Points on a hilly landscape, in no order, each with its height.
From any point a climber takes the steepest step (rise divided by distance) to one of its 2 nearest points. It stops when none of these is higher. Distance is the straight distance between rows; heights are no part of it.
lud: [ 58 117 114 121 155 102  97 157 104 126 104 108 168 164 108 124  75 113
 158  80 135 136 131]  (h 2.97)
simo: [173 141 108 140 124 128 174 119 119 152 150 133 127 135  96 124 156 155
 154 128 140  77 117]  (h 6.21)
balod: [168 165 163 156  94 143 212  69 102 142 136 121 120  58 150 112 164 200
  93 188 122  92 113]  (h 0.04)
dev: [197 154  91 120 137 142 199  57  64 128 144 135  96  88 128  93 154 155
  87 140 108  90 115]  (h 6.73)
Zamo: [ 92 146 146 113 102 107 106 117 149 139 139  96 139 120 116 123 102 147
 116 123 161 141 109]  (h 5.62)
numo: [ 73  98  99 121 131 103  68 150 104 124  83 122 177 178 114 127  92  81
 126 105 126 169 175]  (h 1.82)
mabo: [115 132 188 103  93 103  89 132 190 123 155 137 108  99 174 143 144 129
 129 125 135 159 123]  (h 1.77)
Rad: [117 102 134  62 115  93 102 140 144 147 132 138 184 147 130  94 110 100
 120 142 147 127 150]  (h 4.11)
dig: [124 100 143 156 124 170 117 186 174 110 132 140 138 148 129 197 155 100
 146 107 109 112 145]  (h 0.44)
ripar: [ 99  74 153 158 142 133  91 190 133 122 103 150 138 168 129 164 149  84
 177  66  89 146 165]  (h 4.82)
Dizat: [ 49 126 111  86 149  81  97 134 113 122 120 102 175 147 122  99  54 118
 139 105 165 144 126]  (h 2.64)
mav: [115 140 105 105 107 104 114 103 144 150 118 111 139 141 105 102 112 135
 105 137 155 145 147]  (h 5.07)
siko: [166 146  77 155 147 145 136 126 101 135 110 122 100 149  85 131 127 132
 142 124 127 101 112]  (h 4.70)
Fanap: [100  56 161 137 109  92  60 166 135 123 104 135 134 127 137 126 138  75
 132  95  94 198 179]  (h 5.57)
sorup: [184 149  63 109 154 134 185  55  74 141 125 152  87 125 113 105 151 146
  92 126 108 102 138]  (h 5.95)
nirap: [158 137 111 135 130 148 173 147 105 138 131 124 163 165  84 127 136 141
 154 130 131  75 112]  (h 5.75)
detu: [127 149  92  84 108 144 178 101  76 111 103 113 164 130 118  83  88 147
  86 153 160 114 116]  (h 1.83)
luk: [219 138  52 140 165 113 129  67 108 157 133 181  35 134 129 119 163 119
 120 129  86 142 182]  (h 4.39)
vupu: [159 127 123 147 116 144 121 150 156 125 134 144 107 144 128 147 155 108
 156 135 120 116 131]  (h 1.92)
vil: [111 159 189 155  94 114 195  91  82 143 141  83 162  64 132  90 121 197
 102 157 144  93 104]  (h 4.48)
Vosor: [103  82 130 184 140 105  75 166  98 132  83 146 125 164 113 157 161 105
 190  65  79 162 173]  (h 4.40)
disi: [ 28 122  91  85 159 107 102 146 110 111 121 112 205 168 120 120  57 104
 145 115 167 123 162]  (h 2.34)
zugi: [144 174 153 179 116 172 160 111 134 122 146 107  96  74 139 152 139 181
 113 163 145 108  79]  (h 5.45)
vin: [126 164 191 155  84 129 157 105 153 137 163 121  96  52 159 166 158 194
 115 169 140 127  97]  (h 0.75)
rabez: [ 37  83  97 109 163 114  84 170 107 125 101 118 210 168 130 130  70  78
 129 104 137 138 184]  (h 2.07)
sel: [ 82 110 180 145 120 110  77 155 206 137 142 125 116 127 138 159 162 106
 149  83 124 150 166]  (h 3.23)
Tumaz: [178 116  96 141 117 143 100 137 141 125 108 146 108 143 123 141 150  94
 113 151 108 147 147]  (h 2.25)
fikiz: [157 139 148 155 110  94 106 129 196 103 152 147  56 100 170 131 169 119
 181 146 121 151 161]  (h 2.38)
Linav: [215 145  90 145 153 123 160  68 140 143 177 153  51  98 146 106 182 154
 144 153 114 108 152]  (h 3.32)
Fubez: [108 121  96  59 109  92 118 113 125 148 103 120 170 167 109  89  99 109
 121 150 153 128 152]  (h 4.57)
faba: [176 154 113 175 129 119 102  98 196 118 179 146  50  91 153 137 171 140
 166 153 133 145 161]  (h 2.70)
voge: [137 129 105 122 111 152 119 132 142 135  99 135 136 151 116 139 125 104
  83 146 140 135 136]  (h 2.63)
Govuk: [105 100 151 170 150 150  90 173 155 110 126 130  99 146 136 160 153  83
 172  77  93 146 144]  (h 5.30)
moza: [ 92 103 150  89 150 140 155 164 123 113 143 119 218 146 139 130  77 119
 115 146 150  98 100]  (h 2.91)
guvil: [ 80 111 149 136 135 169 119 172 171 126 127 128 157 149 128 176 127 103
 137  95 119 123 132]  (h 0.60)
Zoze: [168 124  79 144 146 159 144 157  99 126 114 142 135 182  93 133 122 112
 155 137 117 105 112]  (h 5.21)
Tipez: [141 154 135 184 139 150 142 143 152 112 164 120  96 113 110 159 139 152
 165 101 134 100  88]  (h 1.18)
lig: [ 38  98 141  91 178 142 126 166 133 115 135 115 217 154 140 139  84 106
 145  85 132 113 125]  (h 3.61)
mubin: [212 151  69 134 186 116 157  54 100 156 163 173  32 108 138  99 185 142
 128 137 105 119 163]  (h 3.74)
zuker: [153 151 142  88 101 107 194  72  99 142 132 116 142  95 132  88 134 172
  88 162 139  99 118]  (h 3.84)
pomid: [144 137 121 170 142  96  78 125 143 129 130 123  65 125 108 132 136 121
 180  90 129 156 123]  (h 6.71)
gagar: [120 127  85 124 105 132  89 134 119 128  91 119 132 163 104 132 106 100
  94 124 129 162 156]  (h 2.98)
vuro: [152 152  90 106 126 143 172 100  89 134 111 121 136 133  97  92 126 155
 107 135 138 103 120]  (h 1.60)
pid: [102 168 192 137 102 130 126 125 165 124 156 111  98  74 148 166 124 173
 106 146 151 146  82]  (h 1.02)
kora: [115 133 149 101 123 136 162 136  99 102 131 105 176 122 130 101  87 145
 124 137 152 103  74]  (h 2.33)
meke: [188 156 145 136 119 128 202  64 125 134 161 137  77  60 162 112 183 186
 100 175 117 100 123]  (h 0.21)
Lifos: [120 164 172 174  91 154 188 104 105 130 140  98 140  69 130 136 130 189
 106 162 144 103  91]  (h 4.89)
poro: [137 115 170 129 107  97  76 142 199 119 145 143  81 104 161 127 157 118
 155 112 115 160 141]  (h 2.05)
mider: [129 158 151 133  94 110 201  55  71 146 129  95 142  67 135  65 134 185
  97 146 138  98 113]  (h 4.17)
vasav: [117  79 141 155 106  77  63 143 116 142  79 133 109 139 106 112 146  96
 147  96 103 194 179]  (h 6.14)
rus: [131 100 183  93 118 142 135 167 165 114 147 152 137 134 165 142 143 122
 126 161 125 112 112]  (h 2.73)
rup: [ 90 104 137 141 110  83  56 136 137 152 101 114 117 141 107 120 117  99
 128  88 127 191 161]  (h 6.75)
sosom: [174 161  57 152 150 148 125  78  92 137 116 118  70 134  97 123 123 134
 114 134 114 134 117]  (h 4.12)
saka: [151 163 147 181 118 175 153 138 154  88 153 132  88  98 145 161 145 149
 125 162 129 119  83]  (h 5.12)
nus: [147 143  79 108 131 132 133 134  84 118  92 124 124 158  96  97  80 130
 116 136 135 134 103]  (h 1.97)
Bez: [124 110 113 107 122 161 126 160 131 111 114 121 171 155 124 135  96  87
  81 161 142 142 126]  (h 2.31)
fikam: [ 93 131 205 102 118 138 123 158 177 130 154 123 155 105 176 176 112 146
 103 146 139 142  94]  (h 1.62)
Rizom: [163 131 137  82 104 127 165 115 130 132 135 130 145 126 125  95 139 153
  99 166 133 110 111]  (h 3.47)
keb: [109 146 196 100 104 119 124 129 152 131 148 110 128  86 161 127 113 152
  96 148 155 144  86]  (h 1.30)
Nav: [130 100 171 118 128 164 116 192 163  95 129 143 137 135 166 167 127  91
 113 143 123 134 110]  (h 2.35)
mil: [ 87 129 128  75 132 134 163 139  94 103 129 112 208 134 124  94  58 125
 106 156 168 106 108]  (h 2.61)
sabu: [192 144  80 180 145 175 146 114 139 107 147 147  64 114 131 151 158 130
 140 150 121 114 116]  (h 5.13)
Netu: [118 135 115 146 118  98  73 121 136 139 115 120 103 139 101 128 116 114
 142  81 122 167 122]  (h 7.69)
lofo: [143 129  80 123 136 114  96 127  88 125  73 134 113 163 106  96 103 106
 133 119 112 155 121]  (h 2.27)
Farif: [ 96  72 139 122 149 105  63 181 115 112  96 140 151 157 130 126 113  79
 138  94 101 180 146]  (h 4.96)
res: [124 121 135 175 141 119  81 149 152 105 121 148  79 128 133 143 144 103
 162  90  98 161 121]  (h 5.92)
muf: [ 71  70 151 101 150 104  83 181 142 129 123 132 189 156 140 128 101  84
 137  86 113 145 147]  (h 4.42)
selez: [104 155 155 166 122 156 129 133 153 130 157 102 122 116 113 159 127 152
 130 108 152 127  90]  (h 0.98)
Zif: [194 141  43 121 158 123 137  63  94 161 118 157  70 140 111 117 163 138
 100 129 102 123 163]  (h 5.15)
Tuteg: [ 67 116 122 109 171 127 134 164 110 117 123 113 190 170 106 132  83 118
 160  83 132 100 110]  (h 3.29)
kolog: [175 167 125 112 111 152 195  59  80 122 130 128 100  69 153  99 138 164
  59 158 112 112 100]  (h 7.84)
supal: [188 166 122 125 109 175 188  83 122 114 137 137  81  79 141 129 158 151
  76 170 116 116 106]  (h 6.67)
Zoko: [131 146 123 122 134 137 130 135  97 104 118 123 116 135 116 104  97 127
 137 115 133 120  78]  (h 1.68)
Memi: [196 125  89 146 135  98 117  96 132 158 125 163  64 130 118 108 174 128
 161 137 104 140 163]  (h 1.39)
Tuban: [ 92 161 141 130  88 125 166  91 100 126 118  81 164  91 127 109  94 165
  82 151 176 120  98]  (h 5.68)
Pok: [ 91 101 140  95 142  97  94 145 149 142 120 126 159 159 124 122 118  99
 149  94 128 135 147]  (h 3.98)
lume: [ 99  82 162  64 133 112 116 173 145 141 147 140 190 145 150 132 108 108
 122 141 141 130 138]  (h 3.65)
Gafun: [149 165 161 161 108 126 152  86 168 150 178 130  81  77 151 161 173 175
 139 175 150 115 123]  (h 0.55)
vezi: [ 87 138 155 128 139 160 139 156 151 121 142 101 152 131 123 162 117 134
 127 101 139 106  97]  (h 0.80)
Zanan: [127 141  97  95 120 116 159 111  96 140 114 123 165 156  94  93 110 141
 143 142 147  94 138]  (h 1.40)
vepu: [128  91 100 153 120 126  66 148 100 128  66 138 131 161 108 137 119  88
 119 116 111 185 167]  (h 3.39)
Vanim: [106  69 125 173 122 105  61 167  69 124  53 140 146 170 116 141 119  93
 151  91  90 192 170]  (h 3.73)
lun: [157 130  78 108 115 109 153  94 107 167 108 132 138 175  86 100 145 137
 147 136 128  97 157]  (h 1.22)
dit: [ 58  77 164  97 171 142 111 193 146 116 140 138 199 148 151 155  97  79
 127  92 107 122 133]  (h 3.97)
pidem: [140 126 155  93 114 132 144 147 145 124 149 125 151 127 131 130 135 130
 127 148 141  97 100]  (h 3.10)
nema: [ 79 166 166 133  94 130 137  99 135 141 141  80 148  97 112 131  91 172
  99 133 173 133  93]  (h 6.22)
vel: [105 120 100 118 147  95  77 149  93 124  85 128 135 171 110 104  90 104
 154  94 120 153 107]  (h 2.60)
gukob: [120 141 140  89 114 146 190 108  73 101 119 105 177 102 138  90  87 159
  85 164 144 105  87]  (h 2.06)
kap: [ 85 110 160 110 115  95  85 134 179 144 139 120 135 129 129 134 134 112
 139  92 134 150 147]  (h 3.59)
Mib: [195 141 104 144 137 153 190  97  99 131 150 141  99 122 115 116 168 154
 148 144 116  71 120]  (h 5.72)
niru: [178 139 109 143 130 117 131 115 149 136 151 140  78 120 122 121 162 137
 150 133 126 123 134]  (h 1.65)
pese: [176 123  76 115 127 101 119 101 118 163 116 144 106 150  97 106 154 121
 126 135 114 125 155]  (h 1.13)
Ruvo: [ 95  95  99 165 143  96  64 150  90 147  66 131 143 176  99 143 118 102
 168  75  98 164 161]  (h 4.04)
dalu: [215 147  70 171 157 167 169  97 121 137 158 145  81 117 112 130 174 137
 130 158 117  93 136]  (h 5.18)
Leveg: [189 152 105 158 142 110 141  69 174 129 184 144  35  85 170 115 182 144
 167 167 131 121 171]  (h 3.00)
Bek: [ 64  94 180 140 149 146  79 164 189 133 128 136 129 130 142 182 167 104
 152  58  98 146 163]  (h 2.92)
rilas: [ 73  87 173  63 153 134 139 173 151 129 159 133 220 142 165 151  99 116
 106 148 143 105 122]  (h 3.25)
gerub: [ 74  73 137 152 172 152  86 191 114 115  94 135 157 167 127 161 112  78
 160  64  84 147 137]  (h 4.41)
laku: [ 80 170 119 109  99 124 181  78  67 108 113  86 166  90 133  73  66 163
  90 154 183 116 124]  (h 5.19)
Koli: [ 93 117 198 107 131 154 104 188 191 106 146 141 152 115 181 187 124 112
 114 137 115 140 107]  (h 1.96)
selo: [144 110 132  87 128 156 120 177 147 110 124 148 150 151 161 140 119  85
  87 165 127 141 108]  (h 1.95)
rud: [139 143 127 153 151 134 119 149 128 108 135 128 107 139 114 136 128 134
 167  96 123 117  90]  (h 1.41)
Nika: [186 166 118 150 113 176 161 112 147 108 148 143  75  98 155 145 155 146
 115 164 126 125 110]  (h 5.81)
Rokas: [184 156 142 141 114 129 180  86 148 143 168 135  89  91 146 130 184 180
 133 166 142  86 132]  (h 0.37)

Where does a climber stop that starts at each point below?
Zanan => nema
rabez => muf
faba => kolog
pese => Netu

Call two points neighbours if one is among the 2 nearest of the other. Go from one point of each pair to the other, from neighbour to neighbour, staying as high as possible. Name the lowest point that can't be avoided.
Netu and zugi => selo
zugi and kolog => saka
nema and muf => pese
kolog and simo => sabu
